Points on a hilly landscape, in no order, each with its height.
A climber steps from a point to whichever of its 2 nearest points has the largest rise for the distance, and stops where none of them is higher. Distance is the straight distance between rows; heights are no part of it.
lome h=5.13: [126 129 102 165 161 112 105 156 107  46 127 114 157 146 128  90 129 118
 147 117 143  97  99  82 102 146 101 125 130 132 124 138 106 122  64 113]
giber h=3.25: [139 137 105  96 126 155 146 102 147 119 161 160 146  83  82 186 144 120
 144 128 120 106 137 126  90  72 128 175 161 100  87 137 176  92 110 181]
ropag h=5.37: [114 153 138 160 175 102 128 105 102  47  90 140 108 117 132 149 157 116
 121 132 122 159 140 144 133 129 102  94 109 108  75 119 131 114 153  73]
Fom h=6.54: [134 133 146 128 137 140 104 119 117 189  97 132 158 134 160 105  81 140
 108 159 131 129 173 100 145 183 140 134 104 154 175 156  76 188 140 115]
Did h=5.27: [123 140 143 134 157 123 128 100 115  43  91 149 156 100 127 132 158 147
 152 123 120 134 103 125  99 118 124 134 101 116 108 138 127  81 128  62]
Zul h=4.52: [135 143 151 152 102 103 114  85 101  90 122 123 140 123 146  90  81 153
 112 120  74 133 143 102 152 125 115  96 120 125 108 193 134 129  86  50]
dur h=2.27: [128 138 102  92  95  99 142 107 149 147 152 146  99 124 118 147 145 121
  71 113  72 167 151 155 140 104 150  97 124 104 110 128 124 145  75 161]
gena h=0.25: [137 133 121 165 129 122  92 144 112 165 145 128 131 152 140  76 144 155
 129 165  74 139  85  75 161 169 117 102 132 156 161 120 137 153 100 128]
Rima h=1.24: [139 151 123 154 121 120 110 126  98 163 117 108 128 121 221 121 100 130
  93 167 117 116 160  91 138 153 111 125 148 109 161 203  95 141 132 128]
sev h=7.20: [133 138 148 128 125 103 104 120 128 169 114 111 145 151 129  97 152  60
 155 155 146 116 172 141 158 121 153 137 143 141 129 158  89 147 134 182]
gibef h=2.95: [138  75 147  76 139 171 110 165 147 163 126 147 114 120 145 125  82 171
 137 115 151 128 154 146 155 190 131 125 103 152 174  99 126 149 139 133]
lub h=0.38: [147 146 102 122 104 118  67 116  98 172 152 136 115 131 147  93 128 162
 137 166  70 135  73 124 138 128 122 131 146 175 164 167 156 142 109 122]
Fetu h=4.30: [146 164 121 180 120 127 137 122  82  86 107  92 133 140 162 121 100 155
 130 115  72 136 127 114 131 118  95 100 121  87 129 168 119 118  93  36]
Fosut h=0.27: [130  97 129  79 109 130 114 106 125 170 172 129 122 133  74 119  91 157
 161 143  95 123 143 168 172 114 152  96 127 172 167 108  89 170 178 154]
Vupib h=4.18: [132 134 112 120 135 115 107  91 131 101 133 173  77 120 122 140 153 145
 110 130  86 152  92 143 137 115 108 120 134 131  87 156 139  92 131 127]
Nubek h=7.89: [132 116 158 163 120 157 153 135 137 111 143 109 142 186 166 101  40 156
 120 110 139 128 178 158 143 167 158 120 109 103 139 146 105 165 167  86]
vip h=1.08: [145 149 134 127 120 141 100  96  77 131 138 124  91 120 144 114  97 154
 157 126 129 127  97 125 164 148 135 147 160 137 147 170  90 120 104 105]
nutu h=1.69: [129 109 167 126 146 123 168  97 102 115 138 137 107 120 128 126 130 169
 137 117 172 141 151 150 134 126 104 144 151 144 129 133 102 110 180 117]
vupum h=2.91: [126 139 143  97 134 129 165  92 161 169 155 113 128 133 144 179 170 135
  38  56 140 143 170 157 124 113 123 145 149 126 116 155 133 127  96 137]
sesug h=1.19: [145 140 139 179 118 138 135 117 119 180  95 109 124 144 175 125  52 153
  81 165  78 128 181  92 158 149 117 138 133  92 154 207 101 163 140 105]
fuso h=3.69: [141  90 128  85 118 159  87 140 142  94 148 121 106 136  93 151  83 168
 186 140 122 106  81 183 110 133 101 130 110 186 135 124 108 103 153 118]
mur h=1.64: [154 132 134 134 147 160 125 192 161 160 118 134 128 128 170 141 103 105
 115 171 120 128 167 134 155 185 128  93 108 146 146 108 120 159  94 121]
Nava h=5.64: [129  80 163  66 137 123 119 181 134 112 144  95 141 176 115 134  84 158
 163 103 179  91 151 189 112 156 125 135  91 175 155  86 107  93 164 129]
Nodi h=3.08: [110 116 140 152 157 128 134 142 106 109 123 135 109 123  94 134 134 124
 183 132 146 136  86 124 158 154 125 140 133 146 139 118 105 116 134 141]
tos h=8.07: [124 134 145  92 118 161 133  86 145 100 136 169 153 132 133 109 132 150
 118 142 137 118  98 147 110 132 135 133 132 110 120 124 174 116 151 103]
fab h=5.67: [ 92 101 143 164 111  66 141 158 135  91 129  98 129 103 117 130 134  87
  97  89 131 137 167  84 174  63 150 126  99 105 100 164 143 144 111 129]
Givuz h=7.32: [105 126 168  92 115 139 126 104 153 104 106 129 179 129 151 123  80 145
 133 122 189  80 115 175  51 171 142 128 146 129 136 108 134 115 204 129]
lemom h=5.36: [144  97 168  91 144 137 115 210 130 143 124 105 160 150 126 137  93 169
 166  85 186 100 118 153  84 186 126 143 100 157 134  85 123  53 137 138]
Levik h=2.14: [135 115 102 123 115  83 138  62  81 142 159 111  85 118  66 127 149 156
 147 100  90 152 119 159 155  75 103 129 143 172 122 128  99 121 117 144]
Gaf h=3.79: [120 121 110 139 146 134 111 167 159 117 103 145 126 135 104 113 138  98
 127 158 135 112  79  76 124 134 149 140 139 110 132 102 205 170  84 151]
sus h=4.80: [125 110 137 124 112  75 119 163 145 150 115 108 106 110 135 135 194  91
  80 118 112 162 142  90 139  87 156 165  96 140 117 183 142 140  98 176]
Bup h=3.76: [111 119 134 125 156 134 144 148 112  28 129 103 137 142 113 135 114 133
 160 122 134 126  85 140  93 154 150 132 115 158 129 100 141 122 107  89]
num h=5.66: [140 155 116 124 121 152 132 136 116 150 136 133 102 154 172 118 120 170
  72 145 112 160 141 108 160 143 140 120 130 110 166 139 135 157 149 121]
pefaf h=7.49: [144 124 137 146 139 160 117 127 162 165 114 138 156 171 176 134  65 121
  75 130 145 129 203 151 115 174 146 121 103  96 144 145 115 183 162  90]
sezop h=1.54: [143 165  88 186 106 130 105 141  60 133 122 119  90  82 134 119 152 151
 152 122  89 129  78 100 117 157 107 117 157 130 154 109 140 104  63  57]
bar h=1.82: [138 144 114 155  92 108 120  82  92 202 138 118  69  79 125 144 129 134
  90 115  80 147 137 134 143 118 131  98 161 163 111 147 128 119  99 103]
vot h=6.29: [105 122 155 122 143 139 136 138 127 170 113 100 171 146 130  98  71 183
 146 135 137 119 187 102 171 163 161 118 116 150 172 156  94 184 157 134]
Duzod h=7.65: [118 160 145 140  94 112 142 131 157 142 129 104 133 131 154 118 149  79
  96  86 154 129 176 180 114 107 165 109 150  68 111 122 119 123 161 152]
nomag h=3.41: [142  89 138  73 150 145 144 142 148 188 147 158 134 130  99 126 119 149
 147 120 139 139 162 152 143 151 148 131 122 142 192  64 108 172 133 152]
tizu h=7.97: [105 157 159 174 122 152 167 114 155 129 133 103 147 151 170 163 113 104
  94  73 145 136 169 189 127 134 159 103 152  67 113 107 106 125 175 115]
nor h=1.31: [143 162  94 135 139 136  93 119  83  92 116 143 116  87 146 147 126 146
 160 133 112 133  89 108 127 143 107 129 146 155 159 150 103  89  80  75]
Zuves h=0.42: [138 125 113 105 106 124 111 111 118 152 157 117 117 146  97  76  95 169
 151 165  99 126 118 142 165 105 151 117 122 180 157 178 115 152 174 149]
gam h=1.38: [101 162 172 157 124 112 128 145 136  75 114  90 166 170 149 113  76 105
 133 118 141 124 146 126 106 171 159 100 114 119  76 128  82 101 151  93]
niv h=0.17: [155 141 129 154 130 124 103 127 111 213 116 123 139 158 129  66 177 123
 124 161  95 166 154  83 163 141 149 125 126 152 172 127 137 178  83 136]
leg h=3.80: [ 84 101 121 127 100 106 184 107 147 132 145 126 150 121  93 129 172 101
  83  83 118 146 124 132 135  77 166 129 106 120 141 101 126 181 122 168]
muvi h=1.20: [126 137 131 109  98 146  90 141 159 103 108 148 143 144 150 112 122 107
 158 164 143 137  70 119  98 149 130 141 125 129 149 121  97 110 109 137]
laka h=4.11: [140  92 114  49 132 149 160 110 147 162 152 147 142 137  70 116 148 139
 163 137 132 109 123 168 132  89 139 143 131 140 187  71 132 176 151 166]
niz h=1.13: [136 125  84 136 133 160  84 144 133 123 125 134 124 107  81 152 141 109
 181 170 126 112  42  80 109 121 109 191 157 131 144 134 172 125  81 161]
miva h=1.36: [ 79 139 134 139 110 134 121 171 151 112  93 103 174 154 142 116 113  87
 134 137 156 125 107  89 112 163 149 126 120 116 130 103 102 118 119 140]
nerum h=4.45: [122 140 179 153 155 147 161 127 106  91 126 162 133 137 153 144 120 147
 172 110 179 113 104 156 102 190 109 143 140  98 136 119  92 103 144  96]
Buvog h=2.09: [118 128 115 139 120 142 110 146 162  99 112 156 134 101  73 134 130  65
 175 131 168 117  97  98  88 102 143 162 138  87  71 116 166 100 134 190]
nuvi h=7.08: [129 144 141 121  96 119 125 117 108 174 117 102 119  86 122 113 137 105
 131 135 102 148 154  92 183  84 146 148 125 175 136 160 120 124  92 127]
Sifaz h=1.74: [127 129 144 150 153 120 119 142 141  71  76 163 130 122  94 124 111  84
 172 118 164 118  88 106  73 139 143 159 141  93  66 111 154 113  96 137]
Veb h=4.22: [122 105 133 109 137 144 149 139 111  68 140 101 159 160 105 101 131 131
 167 137 164  87  78 136  91 122 109 130 109 194 158 106 128 111 117 100]
raf h=2.96: [146 146  80 122 121 136  65 145 151 124 142 132 128 143 114 122 144 108
 152 180 121 107  99 145 115 107 125 122 131 171 126 161 146 127  95 139]
fesos h=3.82: [124 141 132  94 139 143 147 125 160 164 133 152 152 119 103 172 183 107
 120 119 140 127 139 129  95  82 141 157 153 113 113 127 164 123 122 181]
vutup h=7.99: [135 116 106 150 167 110 127 159 127 171 128 129 126 102 127 124 175  94
 143 165 160 115 164 116 158 125 105 127 152 134 130 101 151 127 104 191]
buk h=1.78: [142 122 112 132 149 153 115 177 132 193 131 113 125 118 146 122  98 141
 128 135 109 131 127 123 165 173 119  69 119 171 177  82 139 153 108  97]
vinem h=7.26: [ 96 151 112 124 118 100 129 165 142 174 135 110 147 124 120 112 147  57
 141 104 150 120 151 170 127 112 149  85 137  84 112  94 104 153 146 191]
Dafa h=3.50: [112  97 129 106 114  88 164  73 118 136 157 116 121 126  85 148 185 114
  92  81 119 142 115 142 119  63 121 148 111 126 120 122 131 129 128 183]
gesuf h=4.70: [120 114  82 136 141 111 105 163 103  55 116  90 175 169  86  99 141 136
 181 126 150 101  80 122  69 110 117 140 118 182 118 137 114  95  93 105]
Ruko h=1.05: [124 113 157 112  99  92 161  85 154 115 119 130 137 135 156 135 151 137
  58  95 123 154 179 130 125  77 131 117  97  91  82 107 132 115 186 126]
vifi h=2.70: [131 137 115  93 123 138  93 115 153 142 138 148 146 127 127 132 114 113
 137 160 134 116 138 184 143 129 130  80 121 168 125 150 145 123 122 143]
soze h=5.98: [123  72 169  76 100 153 128 148 149 129 146 101 139 139 127 118  71 143
 160 116 194  73 146 195  90 132 109 129 103 163 146  91  97 106 221 133]
Gir h=6.99: [130 129  94 184 151 108 109 113  87  80  94 148 115  76  90 114 158 123
 144  94 112 140  75  90 111 125 104 146 125 112 138 138 160 122  64  84]
mivu h=1.21: [125 138 127 140 150 136 107 154  82 112 120  82 130 141 162 138  27 179
 146 131  99 115 134  85 123 180 110  92 120 136 155 158  69 102  93  88]
nimen h=3.27: [126 143 137 115 141 152 172  78 136 174 140 152 119 113 116 177 166 148
  88  87 130 126 133 142 118 112 113 125 156 142 117 132 162 116 111 161]
pev h=6.04: [136 104  88 129 152 115  82 181 118 108 137  98 143 175 101  93 123 122
 190 153 167 102  89 114 142 121 153 130 136 160 155 139 128 158 117 165]
Kol h=4.27: [138 115 108 179 118 104 121 164 119 199 113 138  74 117 120 121 157  84
 110 180  90 141 111  79 165 162 150 126 143 124 157  78 154 178  99 143]
pena h=5.88: [107 122 134  64 104 123 135  83 176 116 146 146 137 131 115 125 115 111
 120 129 136 112 167 188 101 102 160 107 103 113 128  93  86 128 216 149]
fem h=3.95: [121 146 157 178 154 154 179 128 116  67 115 162 109 137 129 163 136 130
 164 105 130 138  78 110 101 179 115 161 116  81 132 112 128 110 134  99]
Buvug h=4.36: [113 147 121 104 154 139 143 133 150 173 163 156 143 133 117 162 164 131
 135 123 135 121 139 174 101 144 147 113 165  97 131 107 142 132 162 194]
kana h=1.47: [131  99 167  99 113 123 171  77  85 102 149 152  88 122 122 130 136 141
 142 126 166 104 149 184  70  99 101 140 149 132 120 125 129  85 222 118]
Kav h=5.07: [136 147  91 134 134 135 115 104 123 102 145 177  95  94  82 153 146 124
 165 128 106 129  90 164 125 124 111 140 158 147 103 133 159  99  88 124]
metu h=1.99: [142 171 104 175 115 146 142 124 104 187 125 125  70  74 118 162 151 123
 114 118  72 141 102 128 143 132 129 112 159 146 119 105 161 124  87 105]
merak h=5.55: [124 115 150 103 112 124 144 126 131 136 135 136 125 149 137  74 173 160
 111 141 142 135 115 105 144 100 147 154 132 129 158 127 130 145 164 139]
Nuva h=1.45: [108 134 156 176 124 129 142 151 126  65  80  97 151 146 138 121 120  82
 141 107 161 128 113 100 116 152 139 128 114  91 114 127  92 135 118  98]
vusul h=6.72: [ 91 167 149 120 120 132 114 143 164 163  99 137 172 131 188 101 153 133
  83 127 144 138 182 125 111 125 144 110 118 100 126 153 128 149 153 121]
nibi h=6.37: [118 144 117 136 133 130 137 174 139 151 122 107 177 167 185  87 128 146
 104 154  84 144 160  75 140 132 143 104 130  93 169 170 102 182 128 100]
tes h=2.01: [151 126 108 132 116 166 135 133 139 216 139 160 112 116 134 146  95 141
  92 137 100 154 128 136 175 163 117  95 138 136 152  74 130 173 128 104]
tuni h=5.71: [125  91  90 161 166 112  93 200 112 111 121  94 134 149 116 100 117 100
 153 155 172  98  74  84 105 162 143 125 139 157 151 120 139 130  68 168]
zupo h=5.23: [143 132 120 103 139 159 107 150 146 173 124 167 109 143 180 124 129 151
  97 132 119 147 161 142 134 172 172 109 135  92 161 127 128 182 145 137]
mun h=1.16: [143 152 135 163 137 134 119 144 117 133 102  99 146 149 171 121   4 162
 116 168  99 113 166 102 166 174 115  95 128 102 158 192  85 147 115  92]
zuta h=3.42: [105 121 139 102 145 138 153 117 139  29 134  93 134 120 101 130 108 108
 147  97 161 111 135 143 135 118 147 133 134 110 115  82 128 109 134  98]
boga h=4.12: [113 112  97 117 128 106 184 109 148 148 149 143 174 139  95 133 150 100
  89  99 122 147 136 144 131 109 116 101 126  80 133  75 106 143 100 177]
Bemor h=6.24: [115 116 136  81 114 139 162  78 140  63 143 146 137 106 101 132 152 123
 137 127 121 122 100 157 109  91 117 160 136 141 118 107 183 119 129 114]
rezu h=3.28: [162 125  78 121 137 154  58 137 132 104 136 110 127 153 116 149 109 149
 174 152 122 116  87 162 114 128  92 129 127 204 143 144 108  83 118 124]
nepa h=6.06: [119 142 120 135 126 145 142 157 131 125 123 124 135 160 147  80 145 140
  93 140 118 155 150  85 169 109 140 136 119 103 137 116 141 180 130 115]
Kamur h=6.35: [127 117  93 135 143 124  75 199 151 151 121  72 160 170  89  98 151  79
 167 162 180  94 127 130 126 100 146 128 150 151 130 143 141 158 146 174]
sevaz h=2.20: [129 147  98 177 116 129 140 153 113 135 122 139  73  91 147 157 155 105
 102 145  87 138 107  93 146 158 112 128 143 113 126 139 175 143  74 127]
mit h=1.52: [106 141  94 144 174 162 108 143 128  85 138 145 149 101  77 136 140 155
 197 161 113  94  62 101  79 123 117 159 130 165 118 125 184 114 104 151]
Toz h=5.87: [109 117 136 192 122  87 134 158 110 111 123  91 157 128 128  86 129 132
 106 114 103 153 141  74 168  96 125 124 105 107 105 180 139 148  93 112]
Tuz h=4.26: [143  95 130  99 104 155 126 125 145 111 144 126 123 166 102 119 138 150
 192 150 149 114 108 192 121  99 115 146 146 146 144 144 113 125 163 142]
pazo h=5.17: [128 147 163 131 155 120 156 114 132 107 121 155 126  91 128 141 141 116
 145 116 174 127 133 144  95 128 116 144 151  83  76  90 133  86 197 128]
sigol h=1.93: [135 139  96 100 115 129 163  80 132 150 161 159 104 106  82 161 117 130
  76  98  72 147  99 143 126 106 117 101 141  98 127  80 142 129 109 136]
Kolot h=0.56: [154 117 106 127 113 158  66  84 126 149 146 113 117 138 120 125  98 176
 141 182 142 130 123 167 144 106 110 144 137 187 142 185 114 134 164 130]
vuk h=7.35: [119 135 126 159 132  76 128 144 107 140 130  93 107  95 160 125 166  86
 127 151 103 114 167  95 186 108 142 129 124 142 137 195 120 122  92 148]
vum h=6.07: [150 148  94 169 135 109 108  99 101 132 110 161  83  72  76 120 172 146
 144  96  95 156  87 141 113 118 117 153 153 149 121 144 158 107  70  98]
Paz h=5.06: [111 135 155 135 119 106 141  70 109  86 124 121 132 125 134 137 124 123
 112 116  96 147 147 143 158 108 123  97  97 126  63 130 126 127 146  88]
bof h=6.75: [114 121 100 116 138 121 116 165 157 144 136 117 175 151  86  97 149  85
 164 124 159  95 141 164 119 104 135 116 137 133 108 104 132 138 147 176]
fekab h=2.04: [134 150 118 129 174 169 128 124 122  68 139 164 152  92  75 170 121 139
 204 120 116  99 118 100  78 123 137 157 143 132  89 114 185  96 129 139]
mozu h=2.57: [130 146 133 146 103 141 167 129 151 156 118 110  68 150 167 191 143  71
  54  95  72 160 192 130 128 125 136 141 109  98 105 182 133 144 101 118]
Sep h=8.34: [116 120 161 152 125 170 152 146 154  90 125 106 139 169 163 158  79 117
 114  97 145 115 157 190 126 162 143  97 108  85 118  95 113 144 183 106]
pabun h=2.34: [140 109  91  88  90  96 138  49  83 196 166 127 105 120  73 134 111 166
 109 129  85 136 124 149 127  82 116 122 134 159 164  96  96 145 142 150]
goti h=6.70: [129 147 112  95 110 143 102 144 147 145 106 113 141  88 143 115 133 101
 128 151 117 119 136  90 155  99 130 119 123 157 147 130 120 112  99 105]
zabe h=1.51: [140 142 130 128 151 143 128 167 154 138 133 148 153 135 167 122 111 111
 125 148 158 117 180 129 143 164 105  90 110 124  98  83 154 118 125 117]
poz h=3.14: [108 113 140 152 138 132 161 118 130  75 137 120 127 109 111 146 131  77
 112  83 129 139 134 129 163 119 133 110 131 112 104  86 132 139  88 101]
pavaz h=2.68: [137  88 116  71 123 111 176  35 101 167 167 152  87 116  86 153 157 164
 117 130  92 117 111 159  84  84  82 144 145 169 144 112 123 121 160 162]
Misog h=1.92: [136 131 126 133 141 117 155  73  88 122 157 133 115 103  95 121 131 149
 155 105 135 137 141 168 150  80 112 119 137 150 109 163  97 111 132 114]
Beb h=2.26: [112  87 152 122 147 157 162 157 124 133 166 150  91 134 113 150 114 186
 146 106 113 135  92 140 162 167 125 120 101 124 158  71 147 132 154 114]
tegek h=6.26: [115 114 134 174 119 101 135 126 111  72  96 121 145 101 123 109 150 117
  99  90 120 162  93  78 121 100 118 141 107 108 106 142 160 148  76  89]
Gokap h=1.30: [141 149 124 135 134 119 113 127 119 148 103 129 160 132 207 114 103 170
  96 153 166 138 154  80 139 135  96 124 146 103 132 159  90 140 162 119]
Faka h=2.44: [122 100 117 119 124  90 122 148 158 106 118 142 125  91  95 139 149  63
 129 116 153 129 136 131 102  82 129 134 131  67  59 112 159 107 128 179]
Dab h=1.70: [123 170 108 171  84 115 103 112  57 168 124  92  99  83 140 123 138 154
 133 119  84 147 115 100 150 119 136 119 149 142 139 163 128 106  76  69]
rekin h=6.23: [144 108 151  64 126 181 136 118 149 107 142 145 140 147 126 107  82 154
 120 133 142 121 111 158 139 168 151 118 120 147 154 101 144 129 127 109]
fel h=2.67: [118  91  93 142 123  99 115 138 131 102 118 124  95  98  76 119 134  75
 147 131 155 123 141 111 147  88 109 118 121 119  73 117 139 122 109 161]
Sot h=1.39: [141 136 119 124 148 139 101 165 144 147 128 133 166 126 165 110 116 150
 136 155 178 126 150  91 141 157 104 107 122 150 135 121 115 116 145 128]
Ves h=5.79: [121 116 153 138 124  79 119 117 129  42  80 143 167 121 129 110 158 125
 130 104 121 146 101  85  82 102 101 155 103  98  95 121 139  89  89  83]
gire h=1.15: [100 125 170 101 115  86 165  91 117  68 132 106 131 112 122 125 166 111
 106  99 137 135 162 145 112  63 117 135 115 105  91  83 130  98 186 119]
Vef h=4.94: [115 103 182 108 164 142 140 157 108 119 136 154 129 123 121 165  92 169
 187 100 175 110 122 162  98 191 115 142 117 150 124  96 127  77 155 119]
guseb h=5.04: [139  92 120  83 115 133 160 103 141 113 166 146 128 135  70 123 166 126
 159 138 130 111 111 154 122  79 127 172 145 130 145 113 154 139 136 167]
gimu h=4.61: [131 123 178 112 145 139 155 108 108 126 126 153 125  89 126 175  72 146
 153  99 177  99 141 169  88 173 107 120 148 104  98  84 120  76 205 124]
donuk h=1.32: [132 138 158 153 132 124 127 146 119  69 103 117 135 179 171 137  62 140
 157 115 129 140 116 111 106 188 130 112 109 103 101 100  47  92 125  79]
zodoz h=6.51: [119 148 134 135 123 114  99 165 141 169 111 116 181 135 182  77 175 113
 121 157 112 120 175  98 140 128 136 112 116 121 159 172 130 160 123 133]
dusut h=5.09: [140 114 141 114 103 102 115 127 144 153 121 123 131 153 144 113 186 114
 107 114 140 156 118 121 133  80 143 180 123 131 135 178 137 122 132 145]
buro h=0.79: [171 130 114 112 117 154  94  82 114 146 152 152  74 119 112 138  88 145
 154 140 129 148  94 166 139 109 120 146 151 163 136 168 110 118 131 131]
tora h=5.44: [123 131  94 170 142 106 114 173 106 119 134  83 146 141 136 114 121 114
 157 153 123 101 114  60 125 166 115 114 131 154 143 112 113 145  49 121]
kelok h=0.88: [116 142 156 112 109 115 148 112 166 160  91 123 139 118 151 119 142 116
  80  96 114 163 241 126 147  92 179 132  97 106 122 154  83 153 153 142]
mep h=0.84: [165 126  94 119 149 168  91 174 150 146 144 128 164 150 108 138 138 117
 191 165 163  94  78  95  93 141 126 170 141 132 141 123 158  91 107 152]
tiz h=1.28: [129 102 135  91 109  84 180  64  88 108 155 118  84 125 119 145 154 158
  89 118 139 129 161 149  93  64  98 133 136 120  99 124 118  89 186 130]
lago h=3.58: [156 115 117 111 107 113 131  74 136 128 146 151  67 132  95 122 163 168
 114 102 119 157 105 123 118  97 122 173 137 150  92 159 149  97 126 136]
Vebab h=2.43: [141  93 139 109 123 161 134 124 126 192 148 174  91 117 133 162  62 164
  87  95 124 146 136 159 162 186 124 131 115 134 186 107 122 177 153 108]
bafu h=6.89: [138 131 143 112 129 125  76 126 134 189 117 131 131 147 144 106 110 123
 158 165 150 124 183 134 146 126 164 135 116 145 159 162  85 147 162 151]
Dera h=3.06: [157 134 109 108 128 125 131 129 133 165 146 145  73 120 109 121 174 159
 108 123 109 137 109 107 125 106 114 169 145 129 125 141 183 108  86 145]
pap h=1.65: [114 115 127 110 147 138 174 105 138 117 173 168 101 111 101 173 113 149
 131 120 107 142 107 149 133 137 120 113 135 106 116  79 128 122 140 152]
Kenas h=2.64: [136 172 127 114 163 150 135  92 117  74 119 172 125  84 106 171 164 134
 160 109 127 106 129 131  77  87 112 166 154  96  77 133 185  81 123 128]
lefus h=2.72: [138 143 149 132 119 119 147 103 131 173 120 108 103 145 179 172 149 123
  41  79 120 148 185 122 130 126 145 131 119 128 116 193 126 152 126 124]
gomil h=2.90: [120 118 107 170 139  96 148 123 108 132 129 117  84  75 107 148 123  88
 108 115 112 134 147 117 177 100 110 101 114 122 106 111 135 129  82 138]
loda h=4.54: [140 101  99 147 105  88 118 157 136 178 111 135  87 100 126 113 189  79
  86 146  93 151 126  75 144 110 141 147 117 118 141 133 167 165 103 156]
reruz h=3.46: [127 122 128 198 149 153 162 146  92 104 104 147  94 140 133 141 129 127
 151 125 125 167  67 114 152 166 110 158 120 109 137 112 109 149 135 109]
zuza h=3.11: [147  98  98  54 106 113 166  62 121 158 159 130 122 151  93 168 175 147
  90 109  97 132 115 156  80  64  92 168 120 119 127 128 104 111 148 178]
latof h=8.03: [149 150 157  92 133 145 107 134 158  95 128 131 176 131 153 132  97 135
 142 133 179  85 103 140  35 129 131 133 142 101 108 108 138  82 185 110]
Sek h=7.55: [153 133 128 158 132 105  95 154 119 158 145 113 123 136 131  95 164 101
 146 156 170 136 153 135 159 113 120 144 148 130 110 154 132 111 122 187]
rizif h=4.42: [117 132 113 150 149 135 176 136 145 152 144 140 137 132 132 164 138  93
  87 103 122 132 177 161 159 127 116  91 134  86 116  98 120 149 104 163]
batem h=4.78: [137 141 114 115 164 128 155 141 145 176 151 169 118 153 150 140 168 149
  92 131 131 143 175 147 129 138 119 102 150  99 134 116 135 160 147 179]
lokal h=7.05: [128 140 152 122 121 146 106 116 169 157 110 149 169 139 177 120 121 122
  91 127 170 116 171 160  90 164 140 108 137  97 132 144 115 145 193 134]
Teme h=0.96: [125 117 151  90  93 105 126 104 181 137 117 123 161 104 149 139 143 122
  83  90 151 142 196 150 123  71 154 156 108 121 106 160 118 111 168 123]
dinem h=5.68: [128 125 119 186 127 137 135 184  87 144 125  74 138 161 125 114  74 122
 159 144  96 131 109  78 187 176 135 104 115 150 160 135  95 155  82  95]
magu h=1.56: [109 113 134 193 157 120 127 167 113  60  67 124 153 139 116 128 112  99
 149 119 162 124  88  99  74 162 132 122 108  85  83 108 151 133 111 121]
Lobag h=7.58: [134 132 124 157 147  97 136 168 132 149 125  99 112  92 170 132 165  83
 123 165 130  93 189 108 170 137 103 103 104 123 106 144 147 133 103 151]
Runab h=6.21: [119 157 140 118 119 157 137 132 144 129 101 112 128 105 159 156 145 103
  87 132 131 142 142 105 156 130 118 124 121 127 110 128 131 118 125 102]
Kalu h=2.40: [127 136 114 173 123 109 151 132 125 144 117 120  65 126 154 179 179  71
  61 117  94 139 129 116 139 140 122 141 126 110 105 169 153 129  92 148]
rikan h=0.86: [143 126 118 105 103 160 116 108 155 131 128 149 137 133 103 106 134 143
 172 169 117 134  42 117 108 118 120 161 126 177 131 112 129 103 140 118]
semaz h=4.21: [133 123 110 144 108 125 110 155 170 146  98 128 119 109 148 103 179  80
 102 170 107 114  96  49 121 132 131 139 103 111 138 108 175 153  79 128]
mal h=2.48: [115 139 120  89 121 122 128  87 136 152 134 139 138 136 128 133 109 118
  78 121 107 132 147 174 142 124 145  98 122 130 129 137 118 144 135 147]
sisuv h=0.54: [128 141 112 115  80 135 104  96 122 181 126 133 108 122 113 100 171 167
 129 152  95 142  47 120 124 108 142 147 140 192 160 136 158 126 138 133]
fus h=1.27: [143 125 134 131 163 103 114 195  85  78 116  96 147 170 170 151  54 133
 129 139 111 112 120  79 107 188 126 109  99 126 129 117  66  95 103  86]
dabif h=5.99: [117 135 133 152 128 153 150 129  99 145 141  94 148 150 133 106  75 188
 135 142 108 120 130 110 175 168 132 109 124 163 171 147 106 147 126 100]
vom h=6.61: [102  98 155  76  95 138 119  90 145 107 140 131 152 134 136 123  93 143
 118 137 178  86 151 168  99 131 150 142 115 144 149 113 107 140 217 121]
Ribir h=2.74: [103 137 150 138 145 151 127 134 119 122 145 137 106 138 130 146 134 169
 134 146 126 134  77 138 176 174 119 125 125 153 162 104 127 123 161 134]
nus h=5.73: [113 154 147 146 136 134 136 136 147  75  99 129 128 125 159 151 137  93
 101 118 140 153 136 127 132 129 122 117 127  76  62  95 139 103 162 116]
boz h=3.37: [116 139 121 141 130 123 138 149 155 102 116 157 128 132 135 125 158 114
  98 138 145 145  95  90 115 132 142 156 147  81  96 113 177 139 108 158]
fum h=4.76: [123 136 145 133 127 103 105 103 126  62 117 103 134 129 130  80 104 138
 147 138 112 130 137 118 153 111 130 104 104 144 100 158 115 116 106  82]
deka h=8.72: [111 177 135  98 101 121  95 149 142  88 120 109 163 146 176 121 126 130
 143 124 158  94 113 153  94 115 127 114 135  98  99 148 139  83 171 109]

For each start below, name the point where the climber stops.
Faka: Sep
gimu: vutup
pap: deka
gena: Sep
sesug: tos
mun: Sep
sigol: tos
tora: Sep
